Each scene shows the same named points in several views. A view is turned or mirrored, and shifted as a whole, has a little noise and may leave points out.
(in the rows, 128 means zero)

Scene 1
View 1
q7: [135 144 122 121 116 146  73 132 156 144 217 120 152 144 138 118 173 186
 130 138  59 147]
q716: [122 129 147 133  83 157 118 158 142 160 165 118 141 154  99 129  96 199
 143 112  46 138]
q628: [112 134 156 128  99 179  95 154 123 139 145 113 151 148  87 128  81 199
 118 105  84 158]
q838: [129 144 140 128 108 134 113 140 147 176 214 134 154 169 145 121 179 178
 150 140  25 138]
q252: [121 116 138 130  73 187  86 166 146 120 128  93 129 120  58 131  31 221
 120  88  93 148]
q187: [114 125 151 131  84 182  97 161 131 134 136 106 142 138  73 131  55 209
 121  96  84 152]
q133: [108 123 160 131  81 193  99 166 122 131 115 103 140 136  59 133  30 213
 117  88  94 157]
q621: [115 142 154 124 109 171  92 148 123 145 163 120 157 154 106 126 112 192
 119 118  78 160]
q85: [143 119 113 133  68 129 116 155 186 167 207 111 122 141 116 124 128 203
 166 123  11 115]
q541: [124 116 143 139  59 151 137 169 159 166 157 111 124 150  84 131  69 209
 161 102  26 124]
q222: [134 127 129 133  79 135 120 153 167 170 197 119 132 152 118 125 131 195
 161 124  18 123]
q779: [120 150 147 123 124 159  83 135 127 149 192 128 165 158 130 120 157 182
 118 133  71 159]
q437: [122 127 146 133  79 156 121 160 146 160 164 116 137 152  96 129  92 200
 146 110  42 136]
q409: [124 118 129 127  78 184  73 160 154 114 142  90 130 114  65 129  47 221
 118  94  97 148]
View 2
q187: [112 103  79  95 133 161 124 144  92 127 140 118 149 119 119 132 147 108
 140 139 125 191]
q133: [118 100  65  91 136 162 116 156  85 126 152 114 155 122 137 125 166 112
 134 132 127 206]
q222: [ 83 170 102 125 163 182 136 127 123 138  68 129 133 120  89 122  82  75
 168 145 133 117]
q838: [ 70 154 142 120 136 175 159 102 115 128  66 143 118 114  48 144  57  81
 202 148 126  95]
q7: [ 93 129 133 116 127 157 152  96 128 132  81 136 129 100  41 160  69  92
 160 178 120 115]
q252: [126 107  55  99 146 159 109 153 103 134 141 111 160 115 133 126 159 109
 108 153 128 202]
q85: [ 90 183  93 132 177 181 129 129 136 146  55 127 137 116  92 118  77  71
 147 156 133 113]
q621: [ 98 107 111  98 121 161 142 124  95 123 123 130 136 114  82 147 114 104
 169 145 123 159]
q437: [ 92 146  90 111 153 178 130 140 104 132 100 124 140 123 109 120 114  88
 163 132 132 149]
q716: [ 91 140  93 111 149 176 132 137 102 131 100 127 138 123 105 126 112  90
 166 133 131 149]
q779: [ 89 110 135 105 114 158 155 103 105 123 106 136 128 107  51 160  86 100
 181 157 119 133]
q541: [ 93 166  71 116 173 187 120 155 106 137  92 120 144 131 132 103 121  81
 155 123 137 152]
q409: [128 107  61 102 144 153 113 143 113 136 134 113 159 108 120 134 148 108
  99 167 125 194]
View 3
q133: [ 97 151 160 122 134 105 186 136  62  86 160 142 105 149 149 174 135  99
 153 131 125 114]
q621: [117 128 143 140  97 134 138 132  98  98 127 122 118 107 112 165 140 144
 121 116 125 118]
q85: [149 101 109 124 155 136  94 144 155 132 140  70 107 157 110  98 164 145
 119  99 108 103]
q628: [110 136 150 133 112 123 157 133  83  93 140 131 112 124 126 168 138 127
 133 122 126 118]
q838: [143  88 115 137  96 157  85 141 153 126 105  80 127  97  77 124 154 174
 103  89 127 102]
q716: [120 113 136 120 129 128 136 141 114 110 137 103 115 134 115 137 146 131
 136 104 127  99]
q187: [105 147 153 129 124 115 169 132  74  90 151 134 107 140 140 169 138 113
 141 128 121 120]
q409: [118 163 145 141 146 109 161 126  76  92 167 132  92 166 155 161 148 112
 131 144  99 139]
q252: [109 161 151 130 148 104 174 131  68  89 170 134  95 168 158 163 143 100
 145 139 109 128]
q779: [131 119 131 153  80 150 112 128 118 106 109 112 121  88  93 159 146 168
  98 110 120 126]
View 4
q716: [159 117 106 116 143 106 127 163 152 129 168 123 106 108 102 101 123 154
 139 109  89 109]
q252: [193 116 128 148 132 129 133 174 139 136 137 125 151 177  98 150 134 147
 113  93 111 151]
q541: [157 131 111 115 165 107 136 165 144 146 138  84  96 116 111 114 127 148
 131 109  81 104]
q7: [123 110 121 105  92  66 101 164 135 111 211 183  78 101  87  59 108 171
 167 107  93 119]
q222: [125 129 114  99 139  76 121 162 135 134 169 115  66  94 103  77 117 161
 156 112  78  96]
q187: [192 106 110 140 133 132 130 168 158 128 162 141 149 147  96 132 130 150
 119  99 108 137]
q85: [116 138 127  99 136  63 120 165 119 142 156 103  55 105 105  80 117 162
 156 109  77 102]
q628: [183 103 106 133 129 126 125 167 161 121 177 153 141 130  95 117 124 152
 129 103 105 131]
q409: [183 118 134 145 117 117 127 176 130 134 142 137 143 180  95 142 132 152
 119  90 111 155]
q838: [118 113 101  91 122  71 108 158 151 116 211 156  66  64  95  48 108 167
 170 119  79  90]
q779: [148  98 104 111 104  94 106 162 158 106 219 190 107  93  86  69 112 166
 158 109  99 116]
q133: [207 107 110 146 143 147 137 170 160 132 149 129 163 158  98 148 134 143
 109  98 110 141]
q437: [158 119 107 116 147 106 129 164 149 133 162 116 104 111 102 103 123 152
 137 108  88 109]
View 5
q541: [106 148 149 121 187 122 145 105  99 118 121 137 162 193 102 106 176 176
 130 105 115 100]
q779: [158 113 169 144 102 115 102 154  62 132 164 102 132 148 143 146 144 124
 106 136 134 101]
q621: [154 141 163 135 126 117 126 148  82 116 122 123 136 161 114 145 151 121
 110 130 119 112]
q437: [123 141 156 127 161 120 136 121  90 120 127 128 151 180 111 120 166 157
 123 115 119 102]
q85: [116 117 157 141 174 130 115  95  76 148 171 110 182 181 135  93 172 189
 134 124 138  80]
q7: [165 107 170 158 114 128  95 136  59 149 178  95 157 149 150 129 148 141
 115 150 144  91]
q838: [122  94 166 134 120 108  97 135  58 140 197  97 137 161 161 126 156 162
 113 117 144  84]
q187: [157 171 157 134 154 130 151 135 104 106  78 142 151 173  82 139 158 120
 118 133 105 123]
q133: [155 185 152 128 165 130 163 134 114  97  56 152 150 179  67 139 161 116
 121 128  95 128]
q222: [114 116 158 134 160 121 116 109  75 137 170 113 162 178 136 106 169 179
 127 116 135  86]
q252: [165 186 154 143 176 143 160 118 114 112  59 148 175 178  66 126 163 124
 128 144 100 123]
q628: [155 156 159 133 140 123 142 142  95 109  97 134 141 167  97 144 154 119
 114 130 109 119]

Which points are out of place in each view (at most two, in the order of its rows)? Write none if all are in place.
view 1 -> q187
view 2 -> q838
view 3 -> none
view 4 -> none
view 5 -> q779

Scene 2
View 1
q8: [137  94 132  95 137  96 151 119 148 120 116 133 185  90 116 125 172 147
 108 165  97 171]
q86: [162  97 143  84 147 114  91 119 150 121 125 149 141 141 110 179 129  89
 126 179 125 133]
q945: [156 125 111  97 161 107  47 132 119 114 122 122 142 177 106 203  86  83
 145 210 133 131]
q27: [168  97 151  75 129 114 124 104 159 138 112 156 153 116 124 166 160  89
 131 168 117 139]
q677: [149 116 113 101 164 105  56 137 122 107 126 122 147 168 101 191  93  99
 132 204 128 137]
q443: [167  89 154  77 141 118 106 111 161 127 123 160 140 131 113 174 145  86
 124 169 125 132]
q963: [129  53 158 100 173 113 111 142 167  77 152 155 144 117  74 134 143 148
  63 153 111 150]
q53: [170 100 147  78 145 118  86 114 152 128 122 155 135 147 113 189 128  74
 133 181 130 127]
q575: [164  67 171  77 152 125 105 118 176 110 138 174 127 128  98 167 147  93
  99 156 125 128]
q841: [165  81 161  75 139 120 119 110 168 126 125 165 142 119 113 164 157  92
 115 160 119 135]
q318: [163  86 154  82 151 119  93 118 159 116 129 158 134 139 105 177 133  88
 116 172 127 129]
q558: [168  83 157  81 160 126  69 124 162 109 138 164 117 159  96 194 116  75
 115 175 135 117]
View 2
q8: [119 168 133 131 120  94 116 113  87 118 150 146 101 173 150 157 168 212
 144 140 155 115]
q27: [ 93 148 137 148 122  68 137 120 113 103 168 135  90 153 189 134 137 188
 132 157  93  95]
q53: [ 76 155 141 134 140  56 149 143 140  91 171 128 110 181 185 126 107 161
 110 154  74  89]
q677: [ 70 173 140 107 156  53 138 165 152  87 158 130 147 240 159 133 103 152
  99 158  88 103]
q575: [ 99 158 149 139 137  82 164 134 126  97 184 129  81 137 172 134 107 163
 105 111 104  80]
q945: [ 61 167 139 109 155  41 138 168 160  84 159 129 150 245 171 127  98 148
  98 173  68 101]
q86: [ 84 158 141 132 138  63 145 140 133  95 170 131 108 181 177 131 114 166
 112 149  88  93]
q558: [ 78 158 149 128 148  62 167 153 151  85 184 123 103 172 177 124  86 143
  91 128  75  79]
q841: [ 96 154 142 142 129  75 148 127 119 100 175 132  87 148 180 134 124 177
 121 135 100  89]
q318: [ 88 158 144 134 139  69 153 141 134  93 175 129 100 166 176 132 108 163
 107 135  91  87]
View 3
q841: [155 157 143 107 141 139 192 122 162 187 156  99 131 132  95 133 136 116
 103  89  88 120]
q677: [111 133 186  80 168 176 180 153 161 127 146 109 133 141 171 113 128 140
 137 111  81 149]
q963: [135 171 124 102 115 148 163 122 171 209 167 114 123 116 165 122 160 122
 126  71 135  58]
q945: [113 127 195  78 176 179 184 157 161 117 144 110 134 144 165 114 123 143
 136 117  72 164]
q53: [150 137 170 101 164 152 195 137 163 161 153 109 132 134 108 133 124 132
 110 103  73 148]
q86: [142 145 162  98 155 153 190 135 163 164 151 104 132 136 119 127 130 127
 115  99  81 137]
q443: [155 150 152 105 150 144 194 127 162 177 154 102 132 134  98 133 132 122
 105  94  82 132]
q27: [148 163 142 103 141 137 198 119 155 177 146  83 138 145  81 129 135 107
  97  92  76 135]
q575: [167 148 145 113 144 140 187 124 172 202 167 121 125 116 108 141 135 130
 107  85  99 105]
q318: [152 143 158 103 154 149 189 133 167 177 158 113 128 128 116 133 132 131
 112  96  87 126]
q558: [161 125 175 105 169 156 187 142 174 175 167 137 122 116 129 141 121 150
 118 102  86 132]
View 4
q443: [105 117 127  87 146 156 140 174 129 106 109 153 183 106 129  78 133  95
 133 135 121 107]
q575: [106 127 132  92 134 157 134 171 143 109 117 141 166 103 125  71 131  87
 122 152 148  86]
q318: [115 107 124  94 139 152 135 168 132 115 113 155 172 103 129  69 123  99
 125 129 123 104]
q945: [149  48  99 112 135 135 129 155 113 138 112 183 172  97 133  52  94 127
 124  73  74 133]
q53: [115  96 114  92 141 151 141 169 123 110 109 163 188 103 129  75 120 103
 133 117 100 109]
q963: [129 134 167 108 137 156 108 165 151 144 124 140 108 101 134  40 137  94
  95 153 195 111]
q841: [104 128 140  86 151 161 139 175 131 108 108 151 177 108 131  78 141  94
 131 142 134 115]
q8: [113 148 191  88 187 169 125 180 119 136  97 162 144 114 150  65 171 106
 124 135 162 185]
q86: [120 100 125  95 145 152 135 169 125 118 109 162 175 103 132  69 124 105
 128 118 113 119]
q558: [123  90 106 102 121 145 133 162 138 116 121 152 169  97 122  62 106  99
 119 124 117  79]

Which points are out of place in each view (at most two, in the order of its rows)? Write none if all are in place.
view 1 -> q841
view 2 -> q53
view 3 -> q945
view 4 -> q443, q558
